Points on a hilly landscape, in no order, each with its height.
A climber steps from a point to whichever of its 6 nearest points has the largest rise for the distance, and stops where none of them is higher. Distance is the straight distance between rows; heights are no part of it.
maki (h 138): [ 19  -1   7 -21  16 -12  10  -3  -9 -11  -3  10  10   3  -2 -19  19   5
   7  10  -1]
fet (h 415): [  5   3  -2  11 -10   6   4  -6  -8  16  -7 -12   8 -15  -1   8  -3  -2
 -12   9   5]
Rima (h 333): [-15   8  -8  13 -30   4  -9   9  -2 -12  -5  -4  -6 -14   8  15  -6   9
 -11   1   2]
gan (h 56): [-12   3   6  -7   3  -5   7  14 -13 -18   0  25   5  19   6   0  -1   9
 -11  -7 -11]
pibur (h 331): [  3  -8   2 -20   9  -7   0   3   1 -36   1  17 -11   1  10 -15  19  25
   2 -10   6]
tem (h 510): [  7   4  -6   5 -11   7   7 -10  -2  29   5 -13  15 -12  -4  -5   2 -15
   3  20   5]
Pesas (h 545): [ 10   3  13   3   6   6   5  -5   2  34   2 -16  22   1  -7   2 -13 -25
  -6  16  -3]
Sek (h 533): [ 10  -4  -6  11   3  14  -4 -12  11  42   5 -26   2  -5  -8   5 -15 -26
  11   6   6]
sego (h 177): [ -3 -25   6 -12  14  -4   5  -4  18 -38  12  27 -14  35   8 -18   5  17
   6 -27  -2]
virum (h 752): [-13   6  -1   5 -16   2   1  11 -10 -12  -5   5   3  -7   9  10  -1  11
 -16   0  -3]
kuze (h 550): [ 14  -8   3   8  17  15  -9  -5  17  44   2 -26   1   0  -6   7 -20 -29
  15   0   8]
gud (h 405): [-25  14  -7   4 -22  -3  -5  14  -4 -28   8  12  -4  -6  12   9   2  14
  -4   5  -3]
gotu (h 266): [-21 -14  -8 -14   6  -7  -4  -2  20 -53  27  13 -24  10  10 -14  13  22
  12 -14  -1]
kop (h 560): [  3  -2  11  13   2   7  -1  -3   2  22 -14 -11   5  -2   0  20 -22 -12
 -15  -5  -3]
Funu (h 401): [ 15   4  -6 -10  -2 -10   9  -4  -9   8  10   3  16 -11 -10 -21  23  -5
  12  22   4]
Rif (h 410): [-28  13   2  15 -17   4  -3  12   1  -9   2  12   1  15   3  18 -18  -3
 -14  -3 -13]
dasug (h 171): [ 21  -6   7 -23  23 -13  11  -9  -2 -21  -9  13   1  15   3 -21  18   8
   8  -1   0]
gepu (h 84): [  4   2  10 -11   9  -6  10   7 -16  -8  -7  14  11   2   5  -2   9   8
 -10   2  -4]
Ponul (h 47): [  0  -5  11 -15  17  -7  11   6 -14 -20  -5  26   3  23   7 -10   6  14
  -3 -10  -8]
Tekud (h 169): [ 15   5  14 -16  19 -11  11  -2 -16   2  -4  10  19   8  -1 -13   8  -4
   1  12  -7]
datem (h 409): [-31  18   0  23 -23   1 -13   5   9 -10   2  -3 -12  12   1  21 -25  -5
  -2  -3 -10]
pagom (h 468): [-34  27 -11  30 -25  -7 -11  -6  10 -15  10  -3 -15   9   2  24 -22  -6
   5   4  -6]
Tuku (h 154): [ 18 -20  13 -20  25 -10   9 -12  10 -31  -6  15  -6  25   6 -21  17   9
   4 -13   3]
Gevod (h 102): [ 16 -20  14 -15  25  -6  15  -8   3 -22  -5  27  -1  41   8 -18   7   9
   4 -22  -6]
Gipak (h 442): [ 11   5  -5  -5  -5  -4  11  -3 -12   5   0  -1  12 -17   1  -7  16   5
  -3  18   8]
pefa (h 162): [ 23  -3  14 -23  25 -15  12  -4  -8  -8  -5  11  13  14  -4 -25  13  -5
  15  10  -7]
Pogim (h 235): [ 13   5   8 -16  11 -10  11   0 -18   0  -3   6  16  -2   0 -10  11  -1
  -2  12  -3]
Faf (h 256): [-29  16  -3   4  -8  -5   3  17  -5 -25  17  25   1  16   6   6  -5   6
  -2   2 -14]
Nen (h 534): [ -3   2  12   6  -2   3   4   1  -9  11 -10  -1  12   1   2  12 -10  -3
 -20   2  -8]
Keb (h 516): [  3   3  -4   1 -10   7   5  -6   1  32  12 -10  21  -5 -12 -13   6 -21
  10  24   0]
nunu (h 509): [  7  -3 -24  14   2  19 -14 -14   0  35  -3 -28 -28 -22  -8  17  -4   0
  19 -16  15]
nikad (h 258): [-21  -1  -5 -13   5  -9  -1  11   5 -44  19  22 -15  13  11  -8  11  19
   7 -10  -3]
semop (h 473): [  3  -2  -7  17 -17   9  -5  -8  -2  21 -10 -20  -6 -17   0  12 -10   0
  -5  -2   8]
mus (h 619): [-12   4  10  10  -5   6   0   8  -4   7 -10   3   6   9   2  18 -18  -4
 -22  -6 -11]
rim (h 419): [ -2   0 -10 -17  -5  -3   0   9  -1 -32   3   8 -10 -22   8 -11  26  29
  -5   1  10]
Bafu (h 551): [  8  -5  -6  14  13  13 -17  -5   6  30  -8 -24 -19 -14  -9  23 -20  -4
   8 -22   8]
mera (h 81): [ 14  -6  10 -20  21 -12  12  -2 -10 -17  -8  18   6  12   3 -13  13   9
   0  -2  -3]
zele (h 568): [ -4  -3  -5  18 -18  11 -10  -3  -1   9 -13 -15 -10 -12   0  20 -17   0
  -8 -10   1]
tup (h 537): [ -1  -1 -10  15  -2  12 -25   1   8  16  -8 -24 -28 -14  -9  23 -19   5
   8 -28   6]
vupab (h 544): [-18   5   4  20  -6   6 -13   4  10   4 -11  -6 -13  10  -2  26 -30  -9
 -11 -18 -10]
guber (h 232): [-15 -18  -5  -9  12  -9  -2  -4  23 -48  26  19 -20  29  10 -15   5  19
  13 -22  -2]
zevok (h 385): [ 13   8   2 -12   3  -8  11  -2 -11  11   9   1  20  -6  -8 -18  18  -9
   7  22   1]
Zomo (h 524): [ -5   1 -13  18 -15  13 -22  -1   5  10  -8 -23 -27 -19  -6  19 -15   4
   3 -21   8]
tumav (h 535): [  7  -3   9   5   1  12  -2   0  13  44   7 -18  18   4 -11  -7 -11 -33
   5  15   1]
Nev (h 540): [ 10   2   6   7   0   8   4  -7   1  32  -1 -16  16  -7  -7   2  -8 -22
   1  17   1]
Miro (h 185): [ -4   3   0 -13  -2  -3   2  11 -10 -25  -1  17  -1  -1   9  -5  14  19
  -6  -1  -1]
givar (h 538): [  9  -6 -12  16   4  14 -11  -9   3  29  -6 -26 -19 -16  -5  19 -14  -5
   6 -14  10]
rimif (h 276): [-28  10  -5  -3  -4  -8   0  16   0 -39  19  23  -7  11   9   1   6  15
   6   0  -8]
fos (h 340): [ -8  -5  -6 -20   4  -4  -5   9   5 -45  10  14 -17   1   9 -13  19  26
   2  -8   6]
mele (h 528): [  1   0  -1   6  -9   9  -1  -4   7  38  11 -14  17  -4 -11  -9   1 -28
   8  22   0]
dab (h 298): [  4   5   1  -4  -6  -3   8   3 -15  -2  -7   3   8 -13   5  -2   9   9
  -8  10   2]
Tise (h 282): [ -5   5   4   0  -7   2   6   8 -15  -2  -8   8   8  -2   5   8  -2   6
 -16   5  -5]
raz (h 205): [-15  -7  -4 -12  10  -9   1   8   5 -43  19  25 -13  25   6 -14   6  18
  12 -15  -3]
Mafi (h 569): [ 11  -8  14  11  21   8  -6  -2  11  33 -11 -17   3   6   1  22 -30 -25
  -9  -6  -1]
Lafe (h 277): [ 28  -4   1 -22  16 -20   4  -6   3 -10   3   4   7   3 -10 -33  28  -5
  24  13   1]
gere (h 234): [  6 -21   6 -19  14  -4   1  -8  15 -38   1  16 -15  19   9 -16  17  18
   1 -20   4]
Sufo (h 341): [ 25  -6  -3 -20  15 -17   7 -10   1 -16   2   4   2  -3  -7 -29  29   5
  17  13   7]
tiv (h 496): [  6  -4 -16  15 -10  13  -4 -21   4  37  -1 -26  -9 -15  -4   5  -3 -10
   9   4  11]
veriz (h 426): [ 16   3 -11 -12   1 -11   9  -4 -10  -7   4   2  10 -17  -2 -19  30   7
   8  18  10]
pakes (h 450): [  1  -2 -13  17 -21  12  -5  -7  -3  15  -9 -18  -7 -22   1  15  -7   5
  -5  -3  11]
mazug (h 513): [  7  -6 -18   9  12  19 -12 -16   9  45   4 -27 -20 -11  -8  10  -7 -15
  27  -7  13]
dok (h 563): [  6   5 -12   2 -18   2   8  -2 -10   3  -2  -5   6 -29   4  -2  14  12
  -7  13  12]
Tad (h 153): [-12  -4   1 -13  12  -5   4  12  -2 -35   6  28  -7  25   7 -11   6  17
   3 -15  -5]
Ror (h 469): [-14   6  -3  20 -28   8 -15   4   4  -1  -8  -9 -11  -9   4  20 -19  -1
  -8  -8  -1]
muguv (h 525): [  5  -3   3  16  -7   9  -4  -5   0  21 -12 -17  -3 -12  -2  18 -18  -6
 -10  -3   2]
bolav (h 585): [  3  -7   8  15  10   8  -9  -2   8  24 -14 -18  -5  -1  -2  25 -28 -13
  -9 -15  -1]
Tepa (h 511): [ -9   0   0  18 -12   6 -14   3   5   8 -14 -12 -11  -4  -3  23 -24  -6
 -10 -15  -3]
Vanas (h 267): [ 27 -10   5 -22  22 -19   8 -13   3 -18  -4   5   0   8  -3 -26  24   2
  14   4   5]
kolu (h 505): [  7   5   5  -3  -2   2   7  -4  -7  24   4  -7  21  -8  -3  -8   0 -14
  -2  22   1]
mil (h 212): [ 11 -16   8 -21  21  -9   6  -7   3 -31  -5  16 -10  17   5 -17  18  18
   2 -12   3]
didom (h 374): [ 18   1  -4 -18   4 -11   3  -2  -3   2  14   3  14  -4 -14 -32  29  -8
  24  20   0]
Zit (h 422): [ 13  -2  -4 -20   7  -9   5   1  -5 -25  -1   7  -5 -14   4 -18  28  19
   2   3  12]
vipa (h 5): [  5   0  16 -14  20  -4  15   6 -18  -9  -7  27  11  24   2  -7   2   6
  -7  -6 -11]
legi (h 132): [  1 -15   6 -16  18  -4   8   4   0 -29   1  29  -4  34   7 -17   7  16
   4 -20  -4]
duz (h 737): [-22   6  10  12  -4   5   2  12  -6   5  -5  13   7  19   2  17 -17  -4
 -22  -6 -15]
Vavel (h 530): [ 11   6  15  -6   4  -1   6   2  -5  28   6  -6  27   2  -7 -12   0 -24
  -1  21  -6]
zeza (h 520): [  2   3   5  -5  -9   4   1   8   3  34  11  -4  28   3 -19 -23  11 -28
  10  25  -8]
ritos (h 637): [-10   2  16   2   7   0   8   8 -14   6 -10  14  15  17   2  12 -11  -5
 -24  -4 -14]
Tek (h 536): [-17   8  -6  20 -10   7 -29   3  13   3  -6 -18 -28  -5  -9  26 -25  -3
   4 -26  -3]
zemor (h 514): [  5   1 -10  12 -18   6   2 -13  -6  23  -2 -15   4 -23   0   5  -1  -3
  -2  10  10]
sute (h 351): [ -2   3  -8   4 -19   2   1   8 -11  -7  -8  -1   3 -17   7   5   6  14
 -11   5   5]
rozo (h 467): [  7   5  -8  -1 -13  -1  11  -6 -10  22   7  -8  16 -16  -6 -12  16  -7
   5  25   6]
rok (h 395): [  8  -7  -9 -20   5  -7  -1  -2   5 -33   3   6 -15 -19   7 -18  30  25
   1  -1  15]
fogib (h 556): [  8  -3  11   9   7   7   1  -7   6  31  -6 -18  11  -3  -3  11 -20 -22
  -7   4   0]
Nor (h 584): [  2   4  14  -1   9   0  11   1 -12  14  -8   5  18   5   3   8 -10  -7
 -19   8 -10]
paraz (h 471): [  9   2 -16  -9 -10  -4   8   1  -8 -11   1   3   1 -28   3 -12  29  20
   0  12  17]
peno (h 527): [-26  22  -6  22 -13   0 -29  -1  18  -7  -1 -16 -31   5  -8  27 -28  -8
  14 -17  -5]
Sada (h 521): [ -2  -2   5  13  -6   7  -1   0  -3  16 -14 -11   2  -4   1  17 -19  -6
 -16  -3  -3]
Refa (h 243): [ 32 -10   9 -23  22 -19   8 -11   9 -14   0   7   4  16  -9 -32  20  -9
  22   5  -5]
zilef (h 380): [-33  18 -13   5  -8 -14  -1  11   2 -39  27  19  -7   8   9   8   2  12
   9   8  -5]
sibop (h 557): [ -6  -2   2  18   4   8 -19   2  10  16 -16 -17 -20  -3  -7  24 -28  -4
  -4 -25   0]
vabi (h 526): [  8   0  -3   7  -6   9   2 -11   4  35   4 -20  13  -9  -7   1  -5 -20
   3  16   4]
rugu (h 532): [  3  -1   4   4  -7  10  -1   4  13  44  11 -14  21   3 -15 -15  -4 -33
   7  19  -5]
sudu (h 647): [-14   0  16  17   6   5   2   8   2  14 -11   7   5  20   1  24 -29 -14
 -26 -13 -16]
sano (h 230): [-24  -2  -9  -7   9 -13   0   4  12 -49  30  20 -15  17   8 -10   8  20
  15  -9  -4]
nal (h 618): [ -9   0  12  19  11   8  -9   6  14  18 -18  -5 -10  14  -5  31 -34 -16
 -15 -24  -9]
ripi (h 309): [-13   9  -8  -4 -21  -2  -3  16  -5 -28   7   8  -4 -17  11   0  10  21
  -8   5   5]
pafo (h 570): [  7  -8   3  14  16  12 -11  -5  10  29 -13 -22 -11  -5  -4  23 -26 -13
  -1 -17   2]
Vakuv (h 420): [ -4   0  -1  12 -17   6  -3  -1  -4   7 -12 -10   0 -13   4  14 -10   2
 -15  -1   0]
meki (h 692): [-30  19  -9  14 -25  -4  -5  11   2 -24  12  10  -5   2   9  16  -7   2
  -1   4  -6]
Poz (h 706): [  3   1 -19   8 -27   5   3  -7  -8   9  -2 -11   2 -29   3   3  14  11
  -4  13  16]
Zof (h 476): [  9   5   3 -12  -2  -5   5   5  -3  19  12   4  26  -1 -15 -28  20 -19
  15  23  -7]
bev (h 451): [  5   3  -8  -7 -10  -5   7   4 -11  -9  -2   2   4 -23   4  -5  20  17
  -7   9   9]

Where does a climber stop that starts at each point below?
raz => Poz
Vavel => duz
guber => Poz
Tekud => duz
didom => duz
Sufo => Poz
tumav => duz
sego => Poz
